Each row is a point on a tangle of strands that fork and nearly touch. The rows are in no order.
In the rows, zero is written as 128.
Points whose rows are less than 128 apart are linked; no others are. Some points are linked to none.
Z826: [115 100 174 147  91 121 133 107 109 138 109 156 208 111  88 137  69 101
 133 148 128 134 115  89 119 127 115 146]
Z648: [116  83 136 156 126  87 111 158 146 150 144 167 159 134 120 107 136 107
 112  98 162 107 141  79 100  83 134 130]
Z937: [108 128  99 180 188 100 104 103 111  95 120  79 112 156 134  99 166 172
 137 162 119 125 119 112 120  91 118 126]
Z359: [168 156  98 127 192 145  79 133  98 154 134  90  76  91 152 159 137 110
 146 139  57  81 116 143 113  83 176 104]
Z248: [ 80 110 162 122 127 107 139 140  86 115 142 198 175  99 125  95 179  94
 149 112 183 128 121 122 123 111 178 139]
Z804: [120  67 130 165 103 138 140 106  95 125 102 180 202 132 169  93 157 137
 158 102 170 134 182 105 157 114 147 130]
Z587: [142 102 116 175 139 157 123 139 166  92  81  75 142 146 145 140 120 139
 104 144 145 119 137 126 107 113 113 103]
Z756: [115  91 132 124  97 107 128 134  73 155  95 184 160  78 114 168  97  31
 139  76 121 117 145 121 111 124 180 152]
Z513: [104  85 129 185 116 131 150 110 121 110 112 156 178 169 178 113 164 160
 142 120 210 149 174 116 145 124 102 123]
Z3: [224 187 125  91 172  88  92 120 104 115 159  78  83 180 123 135 171 157
 110 132  93 108 101 177 162  97 151  98]
Z918: [ 94 155 154 123 124 158 147 101  83 108 113  92 144 106 123 148  85 105
 114 140 131 145 128 121  81 167 147 143]
Z907: [ 78 103 160 103 135 142 162 147  95 143 121 190 142  91 131  97 163 106
 189 129 166 134 162 137 135 157 150 161]
Z819: [199 154 101 136 166 134 123 141 166 129 155  64 102 222  95 158 134 138
  94 154 129 109 102 141 137  92 127  89]
Z693: [130 161 106 157 141  82 126 119 131 110 138 138 131 201 143 132 176 129
  97 151 198 165 103 147 123 102  89 137]
Z372: [148 116 115 141 124 178 106 118 177  99 133  62 108  83 150 163 112 187
 149 135  74 122 111 143 140 127 127 111]
Z985: [112  74 118 164  89 140 131 115  66 130 107 187 220 131 145  71 113 124
 146 108 169 142 228 123 124 142 107 146]
Z461: [119  71 131 133  83 121 115 128  89 156 105 216 185  74 120 114  97  80
 153  62 116 122 169 131 148 144 143 147]
Z895: [127 147 161 114 174 128 111 128  85 196 146 134  86  87 133 111 146 134
 153 126 118 101 103 142 130 143  99 154]
Z613: [103 139 117 138 119 127 160 129 167 128 118  87  72 175 142 143 133 155
 106 125 119 153 138  92 127 150 104 125]
Z864: [147 180 119  85 118 135 157 110 108 147 162 152  96  93 126 149 141 113
 121 105 126 140 109 147 149 121 157 163]
Z866: [125 145 144 111 145  96 105 129 105  90 115 165 150 135 127 124 188  98
 120 128 157 129  55 141 142 104 180 104]
Z132: [ 69 167 128 154  87 101 152 101  94 105 141 142 145 180 132 138 107 157
 125 184 167 187 126 135 111 150  52 134]
Z638: [111 109  91 139 122 119 104 125 138  88 133 140 145  79 180  95 150 178
 150 130 152 127 160 158 154 119 150 130]
Z127: [180 143 156 141 175 159 121 127 100 174 160  80 147 142  77 145  86 103
  97 143 129  84 104 121  85 104 107 131]
Z755: [ 98  91 141 132 116 123 131 106 137 133 147 158 169 104 108 114 121 168
 167 117 151 112 120 116 178 123 122 123]
Z879: [115  77 120 140 113  81 125 176 152 166 180 202 142 129 139  76 158 116
 132  72 158 127 165  98 111  95 141 141]
Z511: [124 144  96 117 110  86 123 152 175 116 121 160 108 125 132 139 118 109
  84 117 127 104 139 109 124 121 167  96]
Z938: [110 135 100 130 108  92  74 133 130 168 133 171 182  83 147 131  83  96
 116 120 120  97 107 135 107 107 107  99]
Z594: [110 112 192 143 102 141 160 103 116 100  94 133 176 153 101 134 111 120
 125 150 167 154 101  86 119 140 108 129]
Z493: [176 126 130 104 150 135 142 154 175 105 135  96 117 120  74 164 120 110
 101 139 107 121  96 130 116 112 192 133]
Z996: [ 74 102 148 115 117 168 171  98  89 128 123 114 158 107 120 100 114 163
 169 129 123 160 158 109 126 177 128 177]
Z545: [149 155 160  97 158  85 125 137 120 115 166 131 104 152  75 123 147 133
  78 118 149 101  87 126 144 105 138 131]
Z884: [114 149 102 102 117 120 144 100  98 136 135 151 127  62 126 138 111 112
 131 113 104 134 128 142 119 144 172 184]
Z232: [183 171  89 113 159  97  95 118 157 126 167 113  76 139 155 145 144 157
 113 140  83 126 119 148 145  94 144 108]
Z217: [121 106 140  94 106 134 151 142 155 108 104 144  84  86 121 148 159 125
 188 132  87 165 129 132 167 148 186 160]
Z256: [139 114 109 138 143 106  67 144 151 103 134 154 133  67 176 114 173 157
 163 149 113 128 125 154 145  87 158 114]
Z542: [164 105 138 101 120 122 156 142 163  92  91 153  95 101 109 181 164  73
 152  99 111 151 129 123 160 128 220 160]
Z822: [153 141 132 148 178 175 126 158 125 155 145   5  73 191  91 128 132 147
 100 155  87 106 112 138  89  89  61 108]
Z249: [102  91 126 156 105 154 168 112 154 135 109 157 127 160 185 118 134 163
 166 117 164 128 180 115 182 156  74 114]
Z825: [183 103 127 167 166 151 113 139 177 116 118 114 125 140 155 145 164 126
 119 128 164 111 127 112 121  69 134  99]
Z763: [ 67 117 156 138  96 155 146 104  82 109 103 112 152  99 119 124  72 122
 148 137 119 158 164  99  84 189 119 156]
Z274: [104 141 109 174 177  86 119 115 114  84 123 105 100 201 144 107 190 155
 112 157 166 155 114 129 112 114 104 126]
Z462: [174 168 119  96 169 176 146 142 125 157  98  79  93 141 134 175 148  78
 121 158  89 141  89 159 115 127 186 124]
Z788: [138 144  77 130 161 120  67 124 115 142 173 100 142  77 102 132  75 122
 114 123 102  60  97 146  90 106 129 106]
Z448: [132 132 136 140 146 140 103 137 181  93  99  91  78 164 172 135 176 177
 170 172  88 153 102 142 163 128  93  73]
Z332: [116 149 134 131  75 151 171 109 139 146 120  79 132 181 112 175  64 114
  82 111 109 151 144  72  89 168 100 125]
Z608: [115 111 144 149 146 125 117  89 105 165 203 154 167 115 123 119 109 160
 142  98 168  94 110 113 144 123  78 131]
Z795: [157 140 113 174 178 125 131 144 137 134 157  54  88 209 102 145 127 147
  87 154 141 102 106 138 104  97  70 101]
Z112: [148 142 169 121 159 150 102 121 131 103 118 110  69 126 164 149 176 147
 166 154  95 120  81 132 172 132 147  87]
Z134: [101 145 164  95 161 138 126 113  61 138 182 131 105  66 117  96 133 143
 144 108 152 105 116 161 133 157 127 176]
Z425: [116 103 131 118  66 122 125 100 117 154 117 185 208  79 117 117  75 111
 153 111 130 146 142 133 136 147 111 155]
Z6: [ 96 159 113 152  95  83 145 113 138 106 118 172 154 182 151 118 148 141
 113 161 189 187 129 157 126 114  77 141]
Z984: [118  89 126 134  80 114 144 105 160  91 108 161 175 132 115 132 133 167
 149 127 150 144 123 121 198 133 123 116]
Z854: [148 143 157 103 196 124 106 152  74 187 137 113  68  76 100 144 140  87
 154 145  96  93  87 164 103 123 140 150]
Z223: [140 110 135 128 113 172 154 144 151 165 108 185 138  91 165  93 131  98
 146  92 161 145 196 130 118 150 110 180]
Z749: [144 155 113 137 184 160 112 139 136 153 118  70  57 131 150 144 133 142
 141 150  57  91 116 113 119 112 129  87]
Z744: [160 151 125  97 175 125  97 159  98 169 139 148  74  81 147 171 152  88
 138 125  88  92  92 171 128 107 164 115]
Z354: [111 119  92 107  78 115 175 159 175 150 161 214 142 147 138  71 150 131
 152 101 182 153 204 128 163 135  91 162]
Z713: [158 178 130  78 143 152 166 115 103 141 123 114  75 111 124 191 139  85
 107 126 110 137 100 150 117 128 193 152]
Z189: [100 156 149 132 126 143 128 132 106 116 169  69  82 149 134 113 118 181
 107 136 154 136 126 171 106 159  27 143]
Z599: [145 164 112 105  96 151 164 122 173 152 132 112 124 147 114 155  61 102
  63 117 114 132 127 109  91 156 115 133]
Z383: [187 117 122 104 140 116 136 136 152 101 126 128 120 112  89 182 161  83
 136 121 116 140  77 131 147  97 233 139]
Z555: [112 139 144 114 128  85  93 135  77 140 145 180 159 108 140 113 163 108
 118 130 148 125  81 142 120  90 160 106]
Z539: [127  97 115 135  65  88 134 126 157  84  47 149 154 155 110 122 114 144
 106 131 110 157 137 114 173 141 132 106]
Z254: [144  86 156 109 135 150 124 132 167 104 142 145  98  78 151 134 153 177
 216 142  76 135 145 127 176 151 157 145]
Z750: [168 143 141 137 153 152 118 148 161 123 121 126 102 107 176 136 150 122
 105 107 167 120 128 137 120 111 161 116]
Z653: [124 125 105 114  42 114 193 133 157 107 109 209 151 154 111  75 146 120
 136 103 145 172 201 125 178 133 118 172]
Z29: [132 133 117 138 171 112  72 106  96 201 197 154 100  94 163 102 148 132
 164  99 126  85 122 137 130 103  85 123]
Z877: [130 112 102 141 116 118  97 138 171 183  97 162 141  95 160 126  85 112
 137 127 110 107 141 124 112 125  73 120]
Z742: [129 180 135  97 109 122 125 140 140 142 166 131 133 130  94 138  54  96
  73 134 133 121 111 133  85 161  86 123]
Z691: [123 164 131 118 138 119 125  99  66 129 144  97 144 105  98 145 100 108
 108 151 111 134  97 134  97 128 178 160]
Z121: [131 163 160  86 147 141  86 170  94 129 148  55 114 138  82 124  78 122
  92 164 103  90  81 181  93 149  84  89]
Z328: [109 108 133  99 119 180 171 150 132 144 123 183 144  96 156  79 157 121
 192 122 175 149 200 144 134 155 122 165]
Z148: [125  93 137 123 124 176 134 122 170  90 147 101 100  92 162 124 138 198
 177 125 109 151 145 137 165 155 118 138]
Z440: [ 92 150 133 142 114 153 162 105 134 124 144  55  99 180 121 168 106 153
  79 117 114 148 125  85 104 156  99 114]
Z740: [ 67 124 145 108 142 147 141  88  77 139 179 145 143  81 100  90  95 152
 171 118 140 123 143 114 125 189 101 176]
Z960: [ 57 157 122 149  54 106 166  99 115 102 102 145 147 175 125 123  99 136
 119 165 125 204 160 111 126 175  73 145]
Z400: [116 132 122 115 134 118 119 122  93 178 147 160 142  76 113 161  81  46
 116  88 129  89 115 105  87 137 150 140]
Z387: [134 102 133 139 112 133 123 145 197  83  62  81 105 192 145 158 172 148
 154 159 100 172  84 113 155 140 101  89]
Z208: [102 104 124 123  40 141 200 109 130 105  90 160 139 178 109  96 114 144
 133 104 122 174 192 108 186 183  84 151]
Z660: [165 158 125  98 176 114  76 153  88 139 167  71 115 119  78 113  77 119
  92 130 101  44 107 179 106 115 113  92]
Z598: [ 84 118 127 140  52 116 178 106 106 122  89 154 136 177 123 100  85 128
 114 118  99 174 207  89 134 194  93 158]
Z609: [124 131 112 100  93 110 142 151 155 163 191 206 139 118 149  77 165 120
 149  95 174 161 162 121 129 104 130 171]
Z727: [162 150 142 116 176 183 121 160 141 163 133  37  61 159 124 139 125 134
 109 126  84 106 118 135 100 120 114  99]
Z323: [151 111 105 147 141 120  64 137 161 106 118 133 150  99 155 144 150 145
 158 151  98  98  99 133 156  70 151  65]
Z80: [122 111 126 145  92  90 133 149 150 110  97 187 148 126 129 110 113  90
  86  99 158 114 168 106 119 128 136 121]
Z596: [145 144 150 116 164 141 109 123 121  83 100 107 123 143 136 133 179 127
 133 152 139 126  53 147 149 128 157  81]
Z386: [129 120  94 143 140 107  70 139 127 142 139 136 163  89 134 129 103 125
 118 126 120  74 104 126 121  90 143  73]
Z17: [121 190 145  76 143 143 127 158 108 144 143  72  90 130  91 135  86 103
  76 133 106 123  97 164  73 166 107 126]
Z447: [212 170 112 100 168 116 111 130 107 126 158  40 100 213  85 140 146 144
  88 137 113 104  97 174 152 101 137  88]
Z982: [161 150  89 126 123  81 116 122 180 130 134 154 112 157 152 150 154 135
  87 130 115 127 129 118 147  95 157 101]
Z780: [138 121 144 139 152 121 101  99  77 180 190 137 168  89 109 133 103 110
 133  95 137  94 100 111 102 111 123 146]
Z684: [135 110 118 135 118 192 130 138 166  97 104  31 124 127 128 157 106 157
 113 126  92 126 116 121 117 128 143 101]
Z465: [172 134 136 125 161 136 134 148 139 167 136  99 127 134  83 149 105  92
  96 158 111  96 107 113  89  92 165 129]
Z188: [124  98 124 133  80 121 121 136 175  75  21 101 147 183 125 135 144 136
 127 150  98 162  93 124 165 147 139  84]
Z162: [ 93  85 116 114  85 135 164 139  91 125  85 190 195 138 115  53 110 145
 165 136 145 168 218 142 149 177  86 159]
Z178: [ 91 121 141 142 140  94 130 120 129  96  93  96 123 146  83 113 118 126
 102 147 118 125 121  74  97 136 164 136]
Z658: [117  96 108 173 107 137 121 126 153  94  86 118 152 105 166 114 116 153
 135 129 144 119 167 138 127 137 115 127]
Z467: [141 113 147 135 136 167 142 150 165 147 116 165 105  92 182 125 145 106
 130  95 155 121 167 124 122 129 143 138]
Z851: [ 89 145 115 129 105 130 164 103 150 129 116 144 103 161 153 133 118 152
 124 122 135 129 154  98 155 164 108 117]
Z131: [110 113 116 157 153 106 124 119 143  72 122  56 122 152  98 115 137 168
 106 156 116 157 119 105  97 130 150 156]

A fork is a point with three links. Follow the links from the first point to the second and name the forks in between, in order.
Z996; Z822: Z895
Z599; Z323: Z386
Z467; Z742: Z587, Z386
Z984; Z372: Z587
Z121; Z112: Z386, Z587

Follow the links from the first point to the second, and from the first to the third. Name the last point that the two ways share.
Z254; Z984; Z851: Z587
Z383; Z907; Z742: Z587
Z804; Z877; Z372: Z386
